A landscape with many valleys, sampled at points; each row gives a point and its height.
A ball rolls from a point to the lowest of its 2 nearest points, and stops where none of them is lower. Distance is the straight distance between rows; heights are no part of it.
Q335 h=5.67: [131 102 109 113 169 116 119 149 131 108 162 141 165 124 137 101  78 161
 121 130 103]
Q937 h=2.42: [138  98  92 190 117  92 131 132  92  56  78 105 101 115 130 112 151 184
 109 143 137]
Q909 h=2.68: [184  75 104  93  92 170 169 108 141  89 118  81 125 153 102 152 114 196
 113 133 119]
Q358 h=2.48: [145 164 126 188 125 109 137 167 132 126  93 127  53 123 110 126 196 102
 113 103 137]
Q919 h=2.83: [116 142 135 102 112 150 157 200 123 151 176 116  74 152  96  86  74 132
 137  88 131]
Q858 h=4.99: [121 162 117 175 153  79 152 131 104 100 120 142 120  88 126 111 145 119
  93 152 131]
Q155 h=2.95: [110 101 130  97 127 142 113  80 137 132 153 107 107 142 128 153  71 111
 161 176 183]
Q943 h=4.92: [157  98 119  94 112 151  92  95 128 121 121 122 187 171 153 147 166 173
 111  89  81]
Q259 h=1.15: [148  96 120 127 125 139 153  91 114 115 128 103 197 129 120 115 127 184
 147 153  85]
Q202 h=4.73: [137 111 117 153 130 105 120 136 112 118  93 112 134 115 115 131 169 152
 137 137 105]
Q738 h=6.23: [102 136  67 153 158 105 147 142  91  66 145 143  80 113 192 117  94 139
  84 154 185]
Q846 h=5.47: [129 130 107 131 161  91 106 186 138 129 132 153 136  97 137  90 158 151
 103  94  68]
Q966 h=1.08: [109 142 157  61 127 129  75 193 131 167 139 138 101 105 119 110 109 133
 153  85  93]
Q648 h=2.54: [156 127 137  59 123 165  84 189 187 145 156 132  86 136 109 147 112 112
 112  92 143]
Q397 h=2.03: [112  88  73 153 143 108  61 106 135 108 122 126 146 171 188 138 145 121
 104 121 145]
Q739 h=0.73: [105 120  93 185 151 108  99  88 109 109 111 123 124 142 177 134 142 104
 118 152 179]
Q227 h=0.70: [128  89 106 149 142 107 124  93 103 124 118 132 214 114 142 130 110 158
 138 170 105]
Q609 h=4.06: [116 132 111 165 110 147 150 141 123  97 134 116  13 147 134 135 122 108
 107 139 216]
Q282 h=3.83: [136 142 111 118 150 155 116 127 148 142 177 159 181 156 188 136 115 104
  96  79 106]
Q904 h=4.14: [171 149 124 160 144 159 229 111 130 110 154 117 125 127 125 134 135 109
  90 122 134]
Q881 h=6.10: [118 113 139 156  99 141 134  99  95 167 133 112 133 165 171 115 149 127
 181  95 128]
Q365 h=3.94: [158 147 151 127 150 151 166 136 164 138 164 150 141 106 117 144 111  92
  96 104 107]
Q50 h=4.85: [156 148 101 182 166 124 165  97 138 105 128 155 181 122 151 151 157  88
  66 139 121]
Q372 h=3.89: [109 145 146 205 127  99 180  73  85 118  93 113 132 101 124 115 155  97
 173 174 163]
Q339 h=4.96: [109 117 142 159 134  99 109 103 133 138  97 134 161 119 136 124 167 106
 142 140 111]
Q527 h=5.92: [106 141 153 157 117 136 187 112  78 170 145 102 136 129 131  96 125 121
 174 106 122]
Q898 h=5.88: [153  96  87 141 121 170  99  90 159 123 121 134 157 201 160 165 171 120
 110 107 131]
Q257 h=4.46: [108 142 163 160 116 103 139  95 103 149 104 115 136 110  90 113 131 114
 190 178 141]
Q52 h=4.55: [125 132 130 155 117 116 195 149 110 125 147 127 137  97  84  94  98 157
 142 142 113]
Q554 h=1.63: [165 111 128  20 130 172  84 155 151 120 157 122 111 144 112 143 115 161
 109  92 123]
Q837 h=4.58: [114 166 129 127 152 137 187 163 101 136 187 154 100 111 129  96  76  78
 115 130 139]
Q370 h=2.89: [153  94  79 128 149 109  48 112 167 101  98 146 162 145 150 153 155 149
 104 126 118]
Q519 h=5.15: [103 152 160 130 124  99 117 123 121 166  91 131 170  86 116 121 171 124
 169 118  77]
Q930 h=3.23: [136 166 145 145 124  94 126 205 156 139 108 145  85  99  85 120 187 113
 110  94 101]
Q486 h=3.84: [113 108  59 167 151 147 150 109  86 103 139 104 138 180 192 131 131 165
  97 133 157]
Q915 h=5.40: [ 82  94 144  86 113  99  73  90 100 161 121 132 206 119 148 113 114 149
 181 133  97]
Q733 h=1.43: [107 107 115 102 128 110  70 153 156 104 143 134  70 119 103 122  70 148
 145 147 157]
Q101 h=2.71: [150  94 130  94 135 159  92 121 160 132 139 122 122 174 168 155 108 123
 121  94 150]
Q241 h=3.51: [113 121 113 170 117 138 125 143 118 104 128  97  45 139 122 111 120 158
 136 141 184]
Q284 h=4.32: [112 134 161  83  82  97  73 169 126 147  75 106  79 110  88 124 178 173
 168 106 100]
Q737 h=3.28: [147 123 133 196 105 109 165  80 108 110  72  99 128 118 100 149 157 122
 155 177 140]
Q812 h=2.75: [ 89 149 178  88 104 114  89  76 124 197  89 125 141 121 135 146 137  94
 189 134 119]
Q8 h=5.27: [128 109 121 106 141 117 105 170 115 132 140 138 178 133 149  95 157 163
 126  72  58]
Q301 h=4.98: [141 177 116 160 154 149 246 135 103 110 154 145 147 126 167 132 120  77
  87 137 153]
Q841 h=1.95: [142  84 132  74 108 132  68  97 125 116  97  93 145 126 118 131 140 181
 135 151 119]
Q830 h=4.45: [159 130 164  85  94 175 142  99 118 157 131 104 143 166 116 144 135 131
 139  86 121]
Q634 h=3.44: [100 135 117 141 125 142 189 185  81 128 175 122  76 140 124  73  77 146
 138 114 144]
Q298 h=0.11: [154  89  98 113 148 176 128 136 159  95 159 111 112 147 117 155  87 156
  91 134 151]
Q702 h=1.86: [132 105  87 199 150  99 118 101 100  69  90 133 115 119 169 137 163 151
  92 145 147]
Q590 h=5.35: [ 90 196 175 142 102  97 187 126 111 179 110 136 136  90  74 122 130  99
 175 141  96]
Q479 h=5.26: [ 96 146 117 149 157  84 120 170 122 129 133 154 122  77 136  89 124 135
 122 144  94]
Q523 h=3.41: [142 108 116 121 162 113  60 154 167 100 120 152 133 108 148 140 144 131
  87 120 106]
Q953 h=4.84: [123 152 162 125 103 121 193 126 130 146 145 128 149  96  50 122  80 127
 142 163 110]
Q674 h=1.99: [181  81 132 108  85 169 153 129 167  87 112  91  78 140  68 156 109 169
 121 149 153]
Q42 h=2.92: [134 118  98 184 110  95 133 158 122  82  92 115  55 112  92 116 135 151
 105 139 166]
Q673 h=5.09: [121 204 139 145 147 119 200 183 112 156 177 165  90  96 134  86 125  77
 103 100 122]
Q778 h=5.61: [119 186 159 158 127 122 184 149 102 160 157 145 138 111 127  96 131  95
 150 109 111]
Q109 h=2.82: [157 103 149 144  75 142 154  67 116 124  64  81 142 130  95 161 182 137
 170 152 127]
Q789 h=5.29: [ 70 161 174 125 110  92 140 161 104 174  99 129 123 100  91 100 137 130
 179 118  86]
Q126 h=2.22: [101 124 138  96 152 122  90 134 160 135 156 134  96 106 113 141  58  97
 144 158 193]
Q633 h=4.56: [130 164 139 153 138 105 148 136 150 127 142 163 125  87  97 130 111  88
  97 147 130]
Q211 h=4.09: [100 165 131 156 110 119 194 172 130 133 162 143  96 120  94  78  93 114
 121 142 140]
Q484 h=2.43: [158 104 156  87  85 142 104  83 124 120  78  91 133 138 102 151 158 146
 159 147 140]
Q936 h=1.61: [151  89 118 104 142 153  71 133 164 105 129 119  90 148 122 167 116 146
 115 130 156]
Q817 h=1.79: [102 167 171  87 104 121  95 105 162 164  94 141 127  90  80 159 110  97
 167 173 133]
Q888 h=4.72: [182 104 132  75 109 190 134 100 140 124 128 115 176 167 137 164 147 154
 119 102 116]
Q454 h=3.42: [ 96 161 185  81 118 127  75 106 135 190 118 148 122 142 164 142 164  65
 175 101 117]
Q713 h=1.13: [134 182 124 167 149 101 121 156 127 118 110 150  92 119 157 115 192  85
  83 107 126]
Q231 h=2.66: [121 143 111 145 156  87  74 168 159 129 112 148  99 116 149 132 154 100
  93 117 128]
Q300 h=3.31: [146 124 102 164 152 163 183 105 115 108 143 113 146 165 163 139 132 135
  90 131 126]
Q47 h=2.26: [ 91 119 167  98 119  99  82  86 136 152  82 125 150 106 107 145 128 128
 195 177 136]
Q369 h=5.36: [167 143 136 202 134 136 176  82 144 117  99 136 159 134 135 174 198  82
  83 130 138]
Q393 h=4.25: [111 137  61 159 166 142 167 100  91 110 164 141 156 174 221 117 114 110
  86 135 151]
Q93 h=0.08: [ 87 187 177  66 103 120 107 180 154 175 127 152 111 100  86 133 118 133
 159 114  89]
Q651 h=2.01: [111 112 140  57 127 142 106 183 143 158 171 115  79 119 106 105  68 132
 150  99 136]
Q256 h=0.29: [111 104 122 131 140  91 109 103 126 119 120 144 165  81 119 127  86 148
 146 175 121]
Q650 h=5.11: [149 108 119  89 115 153 118 127 107 132 150 124 192 168 155 101 157 178
 125  48  73]
Q237 h=5.10: [ 97 187 169 160 107  97 193 149 139 147 120 151 130  78  50 117 102 103
 137 168 114]
Q447 h=4.97: [141 120 162 148 127 131 140  71 143 144 115 128 123 120 104 153 127  97
 156 158 158]
Q88 h=4.07: [134 157 190  82 107 164 120 108 134 190 152 135 140 147 139 145 153  90
 147  77 107]
Q351 h=2.04: [137 102 137 123 110 129 110  85 150  97 115 110  92 121  88 157  71 127
 148 192 180]
Q758 h=1.09: [127 162 178  60 113 133 105 144 170 160 141 140 125 100  80 148 110 103
 144 134 117]
Q246 h=4.52: [148 119 137 115  98 100 104 155 118 119  80 117 125 116  75 117 196 179
 151 110  94]
Q818 h=1.35: [141  69 116  69 141 133  57 125 149 104 131 132 163 129 135 133 107 174
 116 147 116]
Q576 h=5.98: [ 93 140  87 155 162 101 164 154  70  90 150 145 115  97 174  76 101 119
 108 150 153]
Q18 h=1.85: [165  86 105 139 119 155 168  88 105  94 110  74 152 156 122 142 113 198
 143 150 119]
Q680 h=2.05: [127 109  91 139 156 160 141 117 125  97 166 122 103 154 165 141  85 135
  76 155 180]
Q694 h=5.83: [103 118  92 149 171 120 137 138  88 105 164 135 163 122 166  91 104 141
 102 131 113]
Q437 h=0.63: [145  89 127  59 124 138  71 168 144 105 127 113  93 124  91 128  93 164
 129 126 135]
Q503 h=3.71: [132 148 148 126 112 129 118 188 140 149 121 130  71 131  98 120 141 108
 128  88 123]
Q229 h=4.28: [138 140  92 156 184 141 129 112 149 123 164 175 190 135 186 131 124  92
  76 127 112]
Q75 h=3.34: [143 132  94 163 150 160 152 130 128  96 137 108  69 166 161 150 129  94
  75 140 199]
Q466 h=3.27: [175 141 156  72 135 155 119 148 189 144 151 148 136 123 109 160 104  93
  93  93 126]
Q561 h=4.67: [108 168 105 162 156 125 203 119  76 105 149 146 142 138 219 108 124  84
  93 137 158]
Q959 h=3.45: [133 108 107  99 128 182  78 106 146 153 177 147 170 192 197 136 103 110
 129  82 132]
Q704 h=5.50: [ 99  90 126 101 147 114 103 131 102 144 158 133 176 122 140  89  90 145
 168 123  97]
Q413 h=5.30: [107 137 163 116 104  95 119  87  98 166 113 131 215 125 140 109 149 138
 169 125  75]
Q565 h=1.25: [158 122 134 112 104 145 131 127 182 111 125 127  80 126  61 160 103 122
 121 158 168]
Q581 h=5.70: [142 120 113 181 123 140 131  74 137 120 111 136 165 172 172 162 176 102
 109 125 139]
Q847 h=0.77: [116 111 133  80 143 112  62 132 148 137 126 149 154  96 106 131  88 161
 141 162  96]
Q538 h=4.08: [115 149 148 114  90 119 108 182 139 168  86 109  72 132  91 121 194 128
 165  82 112]
Q24 h=5.99: [121 105 121 134  99 168 109  93 117 159 118 120 157 199 163 151 168 127
 149  86 131]

Call two points neighbours if one is among the 2 nearest of the other. Go from one point of each pair to the other, from neighbour to neighbour, staying as low as possible. Name the highest point that can't be avoided.
Q437 / Q256 -> Q155
Q298 / Q211 -> Q590
Q298 / Q739 -> Q609
Q256 / Q565 -> Q909
Q713 / Q739 -> Q523

Where does a ball stop that starts at each point below?
Q479 -> Q437
Q8 -> Q93
Q257 -> Q256
Q789 -> Q713
Q24 -> Q298
Q694 -> Q713
